The views of a scene show one set of named points, each view turned or mirrored, and shifted as a whole, with a little noise and some points left out.
In the rows, 128 means zero.

Scene 1
View 1
K_147: [150 138 158 151 142 162  91  96 124  95 130 154  94 122 139  77 129 142
 117 157 117 128  84 135 161 122 161 135 128 151 144 121 144 103]
K_167: [105  64 102 154 161 139 123 111 154 155 148 161 228  95 167 131 188 125
 102 147 141 139 109  67 120 108  62  78 107 134 116 183 191 102]
K_662: [130 123 167 156 133 166  86 104 154 113 144 149 146  89 144  88 153 132
  87 153 121 154  91 118 157 106 104 110 114 136 140 142 161 100]
K_600: [143 100 102 117 184 130 109 108 106 128 119 157 124 170 144 125 106 128
 166 141 128  72 100 104 125 142 184 116 125 152 128 172 161 112]
K_890: [120 110 141 150 142 171  98 112 151 130 131 153 167  93 153 118 171 135
  92 158 127 148 102 103 151 118 109 111 111 122 132 163 175 107]
K_283: [107  51  94 145 161 124 145 112 126 139  99 135 210 115 154 146 201 158
 133 146 124 100 121  58 108 134  79  79 131 124 135 178 180 116]
K_674: [150 142 176 151 134 152  89  94 135  90 140 145  94 113 133  59 129 142
 110 157 119 133  82 140 165 112 141 130 132 158 149 115 143  96]
K_604: [142  75 146 129 154  60 144  94 114  91 115 100 134 151 122  71 138 166
 172 137 122  60 104  98 112 122  90  87 166 191 162 134 148  92]
K_642: [126  95 109 145 169 144 107 107 144 144 156 173 179 119 161 113 145 115
 113 149 145 130  97  93 133 113 116 102 105 150 114 170 178  98]
K_341: [143 106  92 145 153 109 164 102  96 118  91 152 114 156 151  98 178 181
 162 186 146  87 105 100 134 152 173 147 152 152 125 124 165 106]
K_208: [115  84 123 146 140 128 140 113 136 131 101 130 182 107 150 123 201 163
 119 164 135 117 117  81 131 130  91 103 134 129 135 161 182 108]
K_888: [124  71 115 167 147 120 146  93 118 109 116 138 173 107 148  95 197 168
 130 151 118 112 102  78 120 123  75  89 143 150 144 130 155 106]
K_371: [117  74 121 151 151 140 123 105 127 120 110 136 179 107 146 123 183 154
 125 141 111 112 109  79 123 126  84  85 130 130 146 157 161 112]
K_762: [103  99 155 162 120 178 108 118 165 131 114 137 199  60 152 127 215 152
  67 163 121 167 112  88 151 115  64  99 114  99 139 165 185 111]
K_136: [145 122 169 110 145  98 112 110 133 102 111 106 106 149 123  81 117 149
 149 153 131  82 104 127 141 127 142 121 149 166 152 152 163  95]
K_757: [133 147 184 144 118 159  91 111 163 112 131 135 126  91 139  81 159 145
  81 177 138 156  97 134 173 113 123 137 123 135 138 140 175  95]
K_560: [130 106 131 168 134 113 142  96 150 126 155 154 165  98 160  60 189 152
  99 179 162 151  95 103 146 104  80 118 131 171 119 120 177  81]
K_346: [131  61 131 139 169  94 120  95 127 109 141 125 172 131 134  92 134 134
 148 116 116  85  98  85 107 107  66  63 139 177 153 156 151  96]
K_493: [137 106 133 170 153 151 102  89 135 112 165 171 151 104 154  74 146 128
 106 145 125 143  79 110 143 103 103 103 118 162 134 125 149  95]
View 2
K_560: [173 130 107 163 168 147 115 131 126 171 176 124 185 170 134 192 124 128
 101 141 120 105 127 131 110 109 109 130  84 134 128 175  93 120]
K_346: [119 115 118 155 127 149 152 175 102 146 129 138 155  90 134 135 124 128
  97 140 132 125  83 157 104 106 129  74 130 139 185 174 113 142]
K_662: [168 116 117 161 174 163 189 126 143 170 157 112 151 154 159 179 140  80
  82 149  85 109 130 159 128 104 109 133 124 119 116 151  63 136]
K_604: [115  92 117 118 126 165  92 148 112 140 141 152 134  88  99 139 114 129
 108 130 157 142 109 174 102 109 135  59 128 124 194 160 106 131]
K_888: [134 122 136 173 150 171 104 168 147 165 154 106 173 132 132 137 111 112
  90 114 118 102 115 140 127 102 123  93 105 151 161 152 115 133]
K_208: [156  95 130 182 176 168 121 158 145 174 133 123 164 157 150 129  96  85
  97 100 119  94  91 138 142 107 135 103 103 145 138 154 120 145]
K_642: [175 115  88 199 175 131 200 164 124 159 149 118 154 141 157 144 129 115
 108 120  97  94  82 136 128 116 118 102 107 115 129 179 101 139]
K_674: [167 102  95 128 168 164 169 101 150 152 183 119 118 131 123 189 153  93
  93 147  96 133 163 184 123 114 105 110 133  88 127 142  42 120]
K_757: [184  92 110 141 192 167 168  98 147 172 159 132 138 176 152 192 135  66
  89 144  96 115 138 166 132 111 114 139 119 105 100 146  55 133]
K_167: [160 127 126 219 171 142 176 188 119 178 123 115 195 161 180 134 108 105
  93 121 101  78  58 112 130 104 127 120  94 160 133 183 131 151]
K_493: [161 137 102 173 157 145 178 144 135 160 177 101 159 132 141 175 147 120
  92 145  90 110 133 149 118 110 102 114 112 119 135 164  75 125]
K_341: [171  76  75 163 185 157  85 141 169 144 184 118 112 132  89 122 102 121
 131  62 132 105 130 161 147 130 130  55  98  85 146 148 105 120]
K_283: [137 102 136 205 165 165 127 194 140 170 116 114 172 137 156  99  89  94
  96  88 119  83  66 127 142 104 141  85 104 160 157 160 144 151]
K_147: [170  93  86 136 173 160 178 110 157 147 183 116 104 124 121 171 149  91
  99 129  93 127 155 186 132 119 109  94 135  78 126 140  46 123]
K_762: [164 112 157 193 188 182 161 147 155 197 126 107 185 191 190 156 110  48
  68 128  85  83 102 132 149  93 123 152 107 164 106 146  96 151]
K_890: [172 106 116 186 186 160 186 143 148 174 144 112 153 161 168 153 124  74
  90 123  87  95 105 147 142 106 118 123 115 126 113 153  84 143]
K_371: [136 110 136 183 160 171 143 171 146 167 133 109 159 131 152 123 109  88
  87 110 107  96  97 145 137 101 130  94 118 146 152 151 112 145]
K_136: [153  66  92 113 163 161 141 114 125 141 144 160  99 112 113 154 126  95
 113 127 138 142 115 190 120 120 132  77 137  89 153 152  75 133]
View 3
K_888: [ 81 127 128 113 101 111 101 175 120 106 133  94 122 134 157 134 159 127
 126 133 165 111 120 111 118 157 156 162 124 126 173 130 100  74]
K_604: [ 87 122 147 138 101  88 129 146 123 101 126 129 115 180 117 130 122 113
 115  98 173 114 111 131 163 150  99 144 150  95 189  59 109  80]
K_560: [102 171 118 123  90 146 102 179 135  91 100  88 133 130 127 114 205 142
 115 124 145 121  88  91 138 176 125 201  87 123 191 143 109 101]
K_493: [ 93 163 116  99 100 154 110 175 141  88  81 100 144 143 127 130 170 163
 108 147 115 142  75 142 125 148 145 177  83 131 165 128  98  92]
K_341: [ 85 187 181 137 109 118  75 174  93 106 182 150 132 119 120 107 128 103
 148 132 184 151 100 146 173 147 134 137  79  93 179 130 113 100]
K_674: [ 85 184 141 117 114 197 112 144 155  93  87 138 139 144 125 110 154 146
 108 137 129 149  48 169 148 166  96 163  82 127 132 103  79 118]
K_346: [ 95 104 115 118  90  93 135 157 128 103  98 104 128 177 125 157 134 144
 108 126 138 125 116 127 133 124 138 159 140 108 193  91 112  64]
K_642: [112 145 112 123  84 139 108 168 121 113 100 108 155 137 122 159 155 162
 121 168 115 168  95 129 134 110 163 183  76 110 189 163 118  84]
K_762: [ 95 115  92 131  95 192 107 146 144 138  98  84 136 101 194 153 192 143
 130 175 146 127 104  94  91 155 157 198 104 144 140 200  83  97]
K_890: [100 138 109 129  96 180 107 150 137 126 101 108 148 116 157 151 163 150
 126 174 130 155  89 129 118 132 151 183  85 126 152 176  95  98]
K_600: [ 99 154 157 133 101 118 107 152 102 116 139 161 152 152 101 151  88 138
 132 158 134 189  92 184 168  89 144 130  81  84 179 118 118  85]
K_147: [ 85 184 149 119 117 188 106 146 144  98 101 149 145 140 123 116 136 144
 117 148 128 163  52 183 151 149 107 151  77 120 131 108  85 114]
K_167: [115 106  87 127  75 122 112 172 118 128 104  76 146 126 153 175 175 157
 127 171 130 141 127  86 107 115 186 200 101 117 201 192 121  69]
K_757: [101 167 121 143 103 218 111 132 155 118  87 126 143 120 147 123 178 143
 118 154 137 151  58 131 140 163 100 190  79 128 134 153  83 126]
K_662: [ 96 150 111 120 100 194 116 147 151 111  78 110 145 130 149 136 171 157
 112 160 122 146  70 139 121 150 127 184  87 134 139 148  86 106]
K_208: [ 97 120 122 144  93 135 101 155 114 132 140 106 132 117 162 149 158 122
 140 152 169 132 120 101 125 139 152 173 111 114 176 168 106  86]
K_371: [ 87 110 119 123  99 126 109 157 121 123 126 103 131 131 164 155 145 134
 129 156 154 132 120 121 113 133 163 160 121 123 164 148 100  73]
View 4
K_147: [121 128 127  91 159 107 133 176 169 124 127 154 136 124 198 138 125 139
 139 136  88 126  79 101 115 128 118 145 136 137 176 172 161 146]
K_642: [127 118 173  82 198  86 147 144 192 148 141 184 109 160 118 132 141 111
 161  90 100 119 141 165  96 145 135 158 121 115 146 128 144 126]
K_762: [133 115  85 102 204 103 120 108 205 165 166 239 137 185 142 111 111 116
 124  76  86 146 156 158  76 191 137 198 177 129 103 147 113 155]
K_208: [139 137 131 119 171  91 127 116 192 162 142 174 133 190 123  86 102 107
 135  83 124 147 137 149  90 153 148 178 156 119 112 127 128 111]
K_600: [110 128 188  97 168  89 162 166 175 144  95 112 121 153 132 105 105 134
 148 147 126 127 107 134  99 112 127 127  79 119 176 109 159 105]
K_371: [121 132 131 122 175  91 122 115 186 168 150 185 133 178 113 100  98 130
 131  72 127 148 126 137  94 140 132 163 135 113 125 114 126 128]
K_604: [134 151 164 156 112  84 122 130 143 170 138 103 125 161 135  99 115  93
 129  48 151 157  81  79 125  92 127 114 123 126 151 133 129  99]
K_346: [120 131 170 133 153  79 128 120 159 181 158 156 111 163 103 126 129 103
 136  32 135 147 109 110 113 107 118 119 109 118 149 115 121 124]
K_662: [126 115 113  89 185 103 129 146 182 144 156 205 127 143 171 146 137 120
 137  92  75 130 115 126 100 157 120 162 152 136 147 167 136 161]
K_560: [164 148 149 105 159  87 112 141 182 130 171 188 121 152 154 130 157  87
 164  47 102 127 116 138 124 140 149 181 186 117 124 177 147 120]
K_888: [136 153 138 132 155  86 105 117 180 156 163 182 135 173 117 100 104 129
 142  51 138 146 109 129 112 124 140 168 156 104 119 126 135 116]
K_890: [126 115 122  87 197  99 135 137 195 150 146 204 127 164 146 123 122 122
 138 104  87 131 135 150  87 167 130 174 148 128 135 144 134 146]
K_167: [134 120 160  97 207  82 136 109 203 173 165 216 109 189  84 116 132 100
 153  48 111 134 168 182  83 162 142 175 139 108 112 112 118 125]
K_757: [140 115 101  87 174 109 134 153 180 136 142 185 135 145 202 135 140 102
 128 115  66 132 113 121  99 172 129 171 172 151 146 190 140 152]
K_493: [128 131 149  92 179  92 121 153 179 134 165 200 121 134 149 151 146 130
 159  72  96 120 105 131 119 129 124 156 144 116 153 154 151 150]
K_283: [128 138 149 126 179  82 127 101 197 178 142 177 127 204  81  76  88 118
 136  67 145 152 149 162  84 144 148 172 132 103 106  90 119 103]
K_674: [126 129 119  95 155 107 125 171 166 125 142 164 136 120 205 147 137 129
 136 115  81 128  77  92 120 132 117 145 150 142 172 185 155 153]
K_136: [131 127 147 120 134  98 148 156 153 154 112 100 129 150 180 112 122  91
 121 114 111 147  90  88 108 124 123 122 122 149 168 158 139 114]
View 5
K_493: [ 87 123 117 103 120 128 124 168 118 151 165 149 122 120 115  97 116  84
 142 201 153 126 161 157 122 123 141 117  98  54 172 100  61 134]
K_371: [ 81 147 128 116 120 149 133 132 117 138 191 154 145 126 114  92 105 141
 135 171 130 122 122 130  99 148 101 116 118  67 123  98 112 112]
K_762: [ 89 131 152 100  97 148 137 149 171 141 210 117 137 101 109  78 163 127
 111 187 149  89 138  99  78 132  98 137  95  50  92  55  84 100]
K_346: [ 94 166 117 111 131 144 139 131  98 142 148 190 131 147  97 105  78 133
 155 166 137 123 123 156 125 154 138 111 118  53 183 120 142  98]
K_888: [ 70 151  98 121 120 135 140 141 122 145 176 161 143 127 128  96  90 121
 129 162 134 131 119 145 118 162 107 106 137  53 121  88 103 101]
K_604: [ 99 185  78 113 146 108 148 125 112 126 125 191 141 172  91 112  67 128
 151 149 148 144 108 168 168 151 120 101 163  85 171 135 144 113]
K_757: [112 130 122  86 121 101 128 166 173 124 171 115 127 131  88  93 168  88
 126 206 180 115 159 128 133  87 115 134 112  96 138  94  54 152]
K_662: [104 125 132  90 115 124 129 160 147 135 177 133 129 117  97  89 154  95
 132 207 163 110 163 132 120 100 124 125 101  66 155  97  66 140]
K_341: [ 65 150  73 133 148 101 111 153 106 127 167 134 142 172 136 113  71 112
 150 157 140 183 110 158 136 145  92 117 149 156 104 121  61 168]
K_600: [ 92 146 127 120 151 135  97 137  64 125 172 155 133 170 104 116  78 138
 183 181 132 168 127 154 112 122 115 127 103 156 170 160  91 182]
K_642: [ 86 136 147 113 123 147 108 163 106 155 175 140 111 142 114 103 109 115
 161 190 145 129 139 139  78 140 142 146  69  93 155 100  78 129]
K_136: [118 165 102 100 148  96 129 136 128 109 140 156 134 175  74 112 111 121
 155 175 166 146 128 151 163 104 115 120 142 132 171 145 106 159]
K_560: [ 79 145  94 110 120 106 136 182 160 158 145 134 111 142 125  99 112  73
 128 176 170 127 140 153 126 151 145 131 111  61 134  64  62 102]
K_890: [ 93 127 146 102 115 139 120 156 139 138 194 124 130 121 106  90 143 117
 136 196 150 113 147 122  91 118 114 136  91  84 129  90  73 135]
K_147: [104 122 104  94 135 102 118 156 120 119 167 137 139 136  94 101 132  88
 146 209 163 145 165 155 157  80 112 109 128 111 172 137  51 187]
K_283: [ 69 161 138 131 119 164 128 127 111 144 197 153 139 138 126  97  85 163
 142 150 119 126  98 122  71 180  99 129 108  81  99  87 129  91]

Which points are out of place in each view (at most two, in the order of its rows)? Write none if all are in place.
view 1 | K_147, K_560
view 2 | K_346
view 3 | K_762
view 4 | none
view 5 | none
